Points, in no order, along strands that fork, close into loops and pass close to each other.
Points whose rows are less than 61.1 apart are linked; no others are. Some points are linked to none.
Suze: [  1 -10  23  -8 -20  13  12  -7 -14 -18  -3  11  29   7   3 -41   7 -16
  16   2  12]
Nusu: [ -7  16 -12   3  11   2 -10  -5 -15   6  16 -25 -30 -29   9 -12  27 -31
  -9  20  20]
Zat: [-17 -23   9   7  26 -14 -31  -6  15   8  28 -31  11 -10  -9  17  21  -7
  -4  20  19]
mez: [ 29  -4   5   3  -3  17  28 -11 -26  17 -19 -25   0 -27   7 -13 -32  21
   1 -15 -21]
Pid: [ -7  15 -23  12 -20 -13 -18  14  21  -3   2  29   2  17  12  19  15 -10
   0   7 -28]
mufu: [ -3   1  -4  21  65 -14  13  13  13  -4 -13 -14  -6   5 -27  16 -19   1
  -5 -10   2]
sevot: [  4 -17   3 -27 -36  14   5  -8  -2   4  -8  -5   2  -1  -2 -23  16  13
   0   5 -10]
bep: [ 24  -1  11 -12  -9  23  24 -17 -21   0  -8 -10  -9 -24 -15 -25  -8   1
   2 -25 -14]
Fus: [ 18   8  -2  15 -32  14  -2   3  -2  37  -9  24   7  -8  26 -11 -20  20
   5  15 -20]
lifu: [  2  20 -30  21 -29  -2  -9   3  24  21  22   6 -28 -18  26  22   5   9
  -7  23  -1]
rade: [ -6 -13 -28 -33 -26   4 -15   6   3  -7  10  15  15  36   5   3  22 -10
  10  -9 -39]
dip: [ -2 -35  19 -30 -20  30 -13 -17 -14 -19  20   5   3  -8 -24 -15  22  15
  -8  -9   9]
Fim: [ -7  -2 -30 -18 -22  -8 -23  11  12   7   7  20   9  29   4  16  15  -3
  -4   2 -45]
nav: [  9 -17  -3   3  20  10  30 -16 -25  18 -29 -22   7 -18  10  -8 -35  39
   3 -19 -14]
kori: [  1   3 -20  23  10  -3 -17 -27   4   8  11 -30  -9 -40  28  27  -4   8
 -14   6   2]
Funo: [ -9   1  -1  31  60 -20   2  -9  18  -7  -5 -17   1  -7 -12  29 -23  17
  -2 -11  13]
zol: [ -5 -22  17 -18 -23  15 -10 -17 -13 -53  23  18  28   5   4   2   7 -23
   3 -10  23]
bazu: [ -6  -9  -7 -19 -15  -1   8   1  -7   5 -16   2  -1  11 -10 -15  16  -4
   1  -3 -18]
pur: [  9  15  -4  34   7  -8 -14 -17  16   4  16 -21 -12 -44   9  27   1  -8
   2   3   4]
vuta: [-16  -6 -12 -10   4 -27 -35   8  28  12  17  -8   7  16   1  28  14  10
 -20  20  -8]
Dok: [-14 -25 -23 -24  10  -9   2  -3  -2  17 -17 -10  -4  14 -20  17   4  12
  -3   1 -14]
vafa: [ -9 -22  -9 -30  11   5  -5  28 -18   6   0   8   2  47 -21   3  17 -24
  25 -37 -11]
Lenan: [  5  -9   4  -9  23   7  22   4 -11   7  -5  -1   8  17 -39 -15  -9 -14
   8 -20 -15]
veze: [-14   9  -8   3  11   1  14  37  -5 -34 -15  23  14  20  20  -9  11 -46
  31   2  -5]
Tuze: [-13   5  -8   1  22  -2 -24  -5  -5   2  23 -22 -18 -21  -5   8  34 -39
  -8  10   4]
zom: [-16  -6  11 -34  -6  17   0  15 -23 -42 -11  13   4  22   9 -16  21 -34
  29 -10  -1]
Pov: [ 24  18   4  30 -19  10   9  24 -11  38 -12   8 -11 -17  37   6 -29  33
  -1  15 -13]
lerof: [ -4  -1  -9 -10  36  -1  27  -5 -13   4 -26 -25 -23  -9 -13  -6 -13   6
 -10 -13   0]
Fako: [ -7   8  13  24  -1 -26 -12  21  17  11  -9  -3   2   0  16 -12   5   7
 -15  27  19]
Rona: [  4  18  32  31 -11 -22 -28   7  31  12   6  -3   4  -7  23   8   0  11
  -6  31  28]
bag: [ -3   0 -18  10  29  -7  19 -10 -19   7 -21 -35 -18 -22  22   0 -14  20
 -18  -6  10]
Geg: [-10  27  -6  22  12  -5  21  29   4 -27 -13  24  -6  11  12 -17  12 -34
  13   6   6]
fot: [  0  12   4  25  16 -26  -9   3  20  11 -16   2  -1 -11  -4  25 -12   7
 -15   0 -15]
vab: [ 15  18  -1  33 -17   2   0  18   5  33   0   0 -24 -20  45  31 -22  35
  -5  19  -3]
Bafu: [ -7 -13 -13   7  57 -10  13  20   1   8 -17  -9  -3  18 -38  18  -8   3
   7  -5   5]
garu: [ 12  19 -13  28   5 -11   4   6  14  14 -18  13  -9 -18  -3  17 -15   1
 -10  -5 -34]
sufov: [ -7 -22  22 -27  -7  24 -15 -10 -27 -50  23  17  15   8  -6   1  12 -27
  11 -27  12]
pafam: [ -4  25  -7  26 -25  -2 -18  16  35   2  -1  46   3  11  24  20   2   2
  11  17 -20]
talub: [  6  25  -1  11 -27   4 -24  12  35  21   4  38  -3   3  34  18  -1  24
  -7  29 -14]
sib: [ 11 -11  13  -6   2   2  16 -12 -12   9  10   8  24  14 -34 -17 -17 -15
   8 -18  -6]
Sot: [ 14   2  -5 -12 -38  15 -15  -8   7  36   1  24  20   2  24  -8 -16  22
  -5  25 -27]
Pir: [  6  24  19  15 -18 -15 -34   7  39  18   9  15  -2  -4  33  22  -1  23
 -11  33  12]
bev: [ -6   5  21  -7  12   4  20  17 -10 -15 -14   8  13  19  -7 -43   8 -24
  15  -3   3]
Sed: [-26 -25 -35   0  33  -4   7 -27 -10   7 -18 -24  -8   5   5  15  -5  36
  -5   4  25]
Zode: [ -2  -5   9 -17   0  18  19  14 -17 -42  -8  18  26  10  13 -16  -1 -52
  40  -1   2]
kod: [-15 -19  22 -40   4  14   6   4 -19  -8 -16 -13 -23   8 -30 -17  23   9
   9  -6  16]
lil: [  7 -27  15 -29 -32  25  -2 -15 -10  -9   2  -7  -5 -15  -9 -20  21  23
  -8  -6  -2]
Zul: [-12   0  16  17  12 -26   3  30   8  11 -20  -2  10   7   1 -26   3   7
 -13  18  15]
gar: [ -4  37 -11  29   5  -1  22  23   6 -14  -3  13 -25  -4  13 -17   6 -23
   4   5  15]
met: [  6 -17  27  -5 -14   4  12 -11 -14   3   7   6  30   9 -21 -31 -12  -4
   6  -5  13]
Migem: [ 13  18 -32  16 -19   3  17   1   2  18 -17  11 -23 -18   5   6  -7  -2
  -2  -6 -33]
goli: [ -7  -2  18  28  39 -19 -19 -35  20  -2   7 -26  14 -20   4  31 -18  17
  10  -5  16]
vot: [ -6  10  -9   8 -11 -18 -34  -1  26   3  28  -7   2  -5  10  22  20  -5
 -14  25   1]
Bupi: [ 13  42 -12  45   6  -2  16  12  19  -3  17   0 -36 -27   3   6   0 -19
  -1  -2  12]
mogup: [ -9  12 -12 -14   7 -10   3  -1 -16   3  -8 -25 -35  -7   0 -12  20 -18
 -16   8  19]
guf: [ 31   6  22  10 -30  -8  17 -25 -12 -10  14   5  15  -4  -9 -10 -40   9
 -19 -26  23]
luze: [-15   9  12 -35   4   0  10   3 -24  -7 -19 -22 -41  -2 -15 -23  20  -5
  -6   0  21]
Zeran: [  6 -13  12   4  -4  -2   9   7  -9  32 -25  -9  13  -5   8 -25 -21  24
  -5  11  -4]
Radin: [  5  12 -23  32  25 -10   3 -17 -14   4  -7 -32 -16 -37  36  20 -17  17
 -15  -5   4]
rofit: [-20 -20 -27 -17  17 -19 -19  -7  11  16   1 -17   1  11  -4  28   6  17
 -20  16   1]
Rupor: [  0   4 -16 -32 -39   6 -14   4  17  19   6  19  22  15  22 -15   3  25
  -4  29 -25]
gufev: [ -4   7   9  -3  32  -2  23  22  -5  -2 -13   0  -4  19 -27 -26  -1 -20
  -1  -9  -8]
bogar: [-12 -29 -21 -10  25  12  23 -25 -15   9 -34 -18  -4   0  -4   0 -14  46
   8  -9   9]
vob: [ 11   6   3 -20   6  11  28  -6 -16   1 -26 -16 -27 -15 -13 -16  -2  -4
  -3 -19 -14]
Furi: [-10 -35  21 -37  -6  22  -3   3 -15 -10   5  -1   0  20 -32 -13  26   5
  14  -5  13]
Namaz: [  4  17 -38   5 -24  -4   5  -4   5  17  -5  -5 -34 -18  19  12   6   3
 -13  10 -12]
ser: [ -7  10  -5  19  20 -25 -13  37  10 -13   4  16   3  29  -6  19  13 -33
   4 -32 -22]
vumi: [ 15  31   0  47  -3  -4   6  -4  26   4  24  -7 -27 -36   8  21  -3 -14
  10   2   9]
masev: [ 21 -12  16 -20  26  30  17 -19 -20 -12  19  -6   0   5 -59  -2 -18  -9
  10 -32  11]
puse: [ 21  11  25   9 -13   0  19 -18  -2 -44  17  15  15   9 -13 -15 -33  -4
 -18 -28  28]
fedud: [  6 -11  28  -5  -2   4   6 -12 -14 -35  28  14  19  16 -35 -10 -10  -8
  -6 -27  38]
tisa: [-18 -18   9   0  24 -21   8  22   0  17 -17 -10   3  17 -18 -12   3   9
  -8  16  22]
lupup: [  0 -20   0 -25 -39  19  -9 -19  -6 -42  22  19  37  10  18   1   9 -16
  17   3   6]
Sufu: [  2  24  -6  22 -24  -7 -28  -7  34   0  36   3  -7 -13  15  26  19 -11
   6  20   1]
lev: [ -7   0  17  20  26 -24 -23 -18  27   9 -12  -1   8  -6   8  47 -20  29
  -6   1   2]
safil: [ -9   6 -21 -27 -19 -17 -23  11  24  17  12   2   8  17  14   5  13  26
 -24  31 -14]
rafas: [ -9   2  27 -34  -2  30  -4  -2 -29 -40   5  12  -7   5 -21 -16  16 -26
  22 -29  -7]
nusul: [ 13 -18  18 -15  15  16   9  -3 -21 -10  25   6  18  28 -55  -5  -9 -15
  20 -27  23]
tinas: [ 21  -5  24   4 -35   2   3 -22 -14  13   8   7  31  -4   1 -24 -28   6
  -5  -4  13]
bef: [ -2 -14 -16 -34 -39  16 -10 -11   2 -20  19  20  34  26  15  -4  11 -13
  18   2 -26]

A tip is a point with one link. Name the tips that can be reached along the links from each point below, in the order of the rows.
vot => Tuze, vab, Bafu
Geg => Sed, tisa
sib => masev

How many points has the smallest loop of links through each point below? Write 0 if it is on no loop.
gufev => 6
guf => 7
kori => 0
Pov => 0

A piece is all that can be reached along the links. How many separate loops has the piece of each point below (a circle has one, a figure eight two, a Y none), and how many tips (points with one link)?
bev => loops 2, tips 1
tisa => loops 0, tips 2
Pov => loops 0, tips 3

Name the points in between on the shortest way along the links from the first point to the second, in order.
sufov; Fako => zol > lupup > bef > rade > Fim > Pid > pafam > talub > Pir > Rona
fedud; gufev => nusul > sib > Lenan
safil; kod => vuta > rofit > Dok > bazu > sevot > lil > dip > Furi
puse; bev => guf > tinas > met > Suze
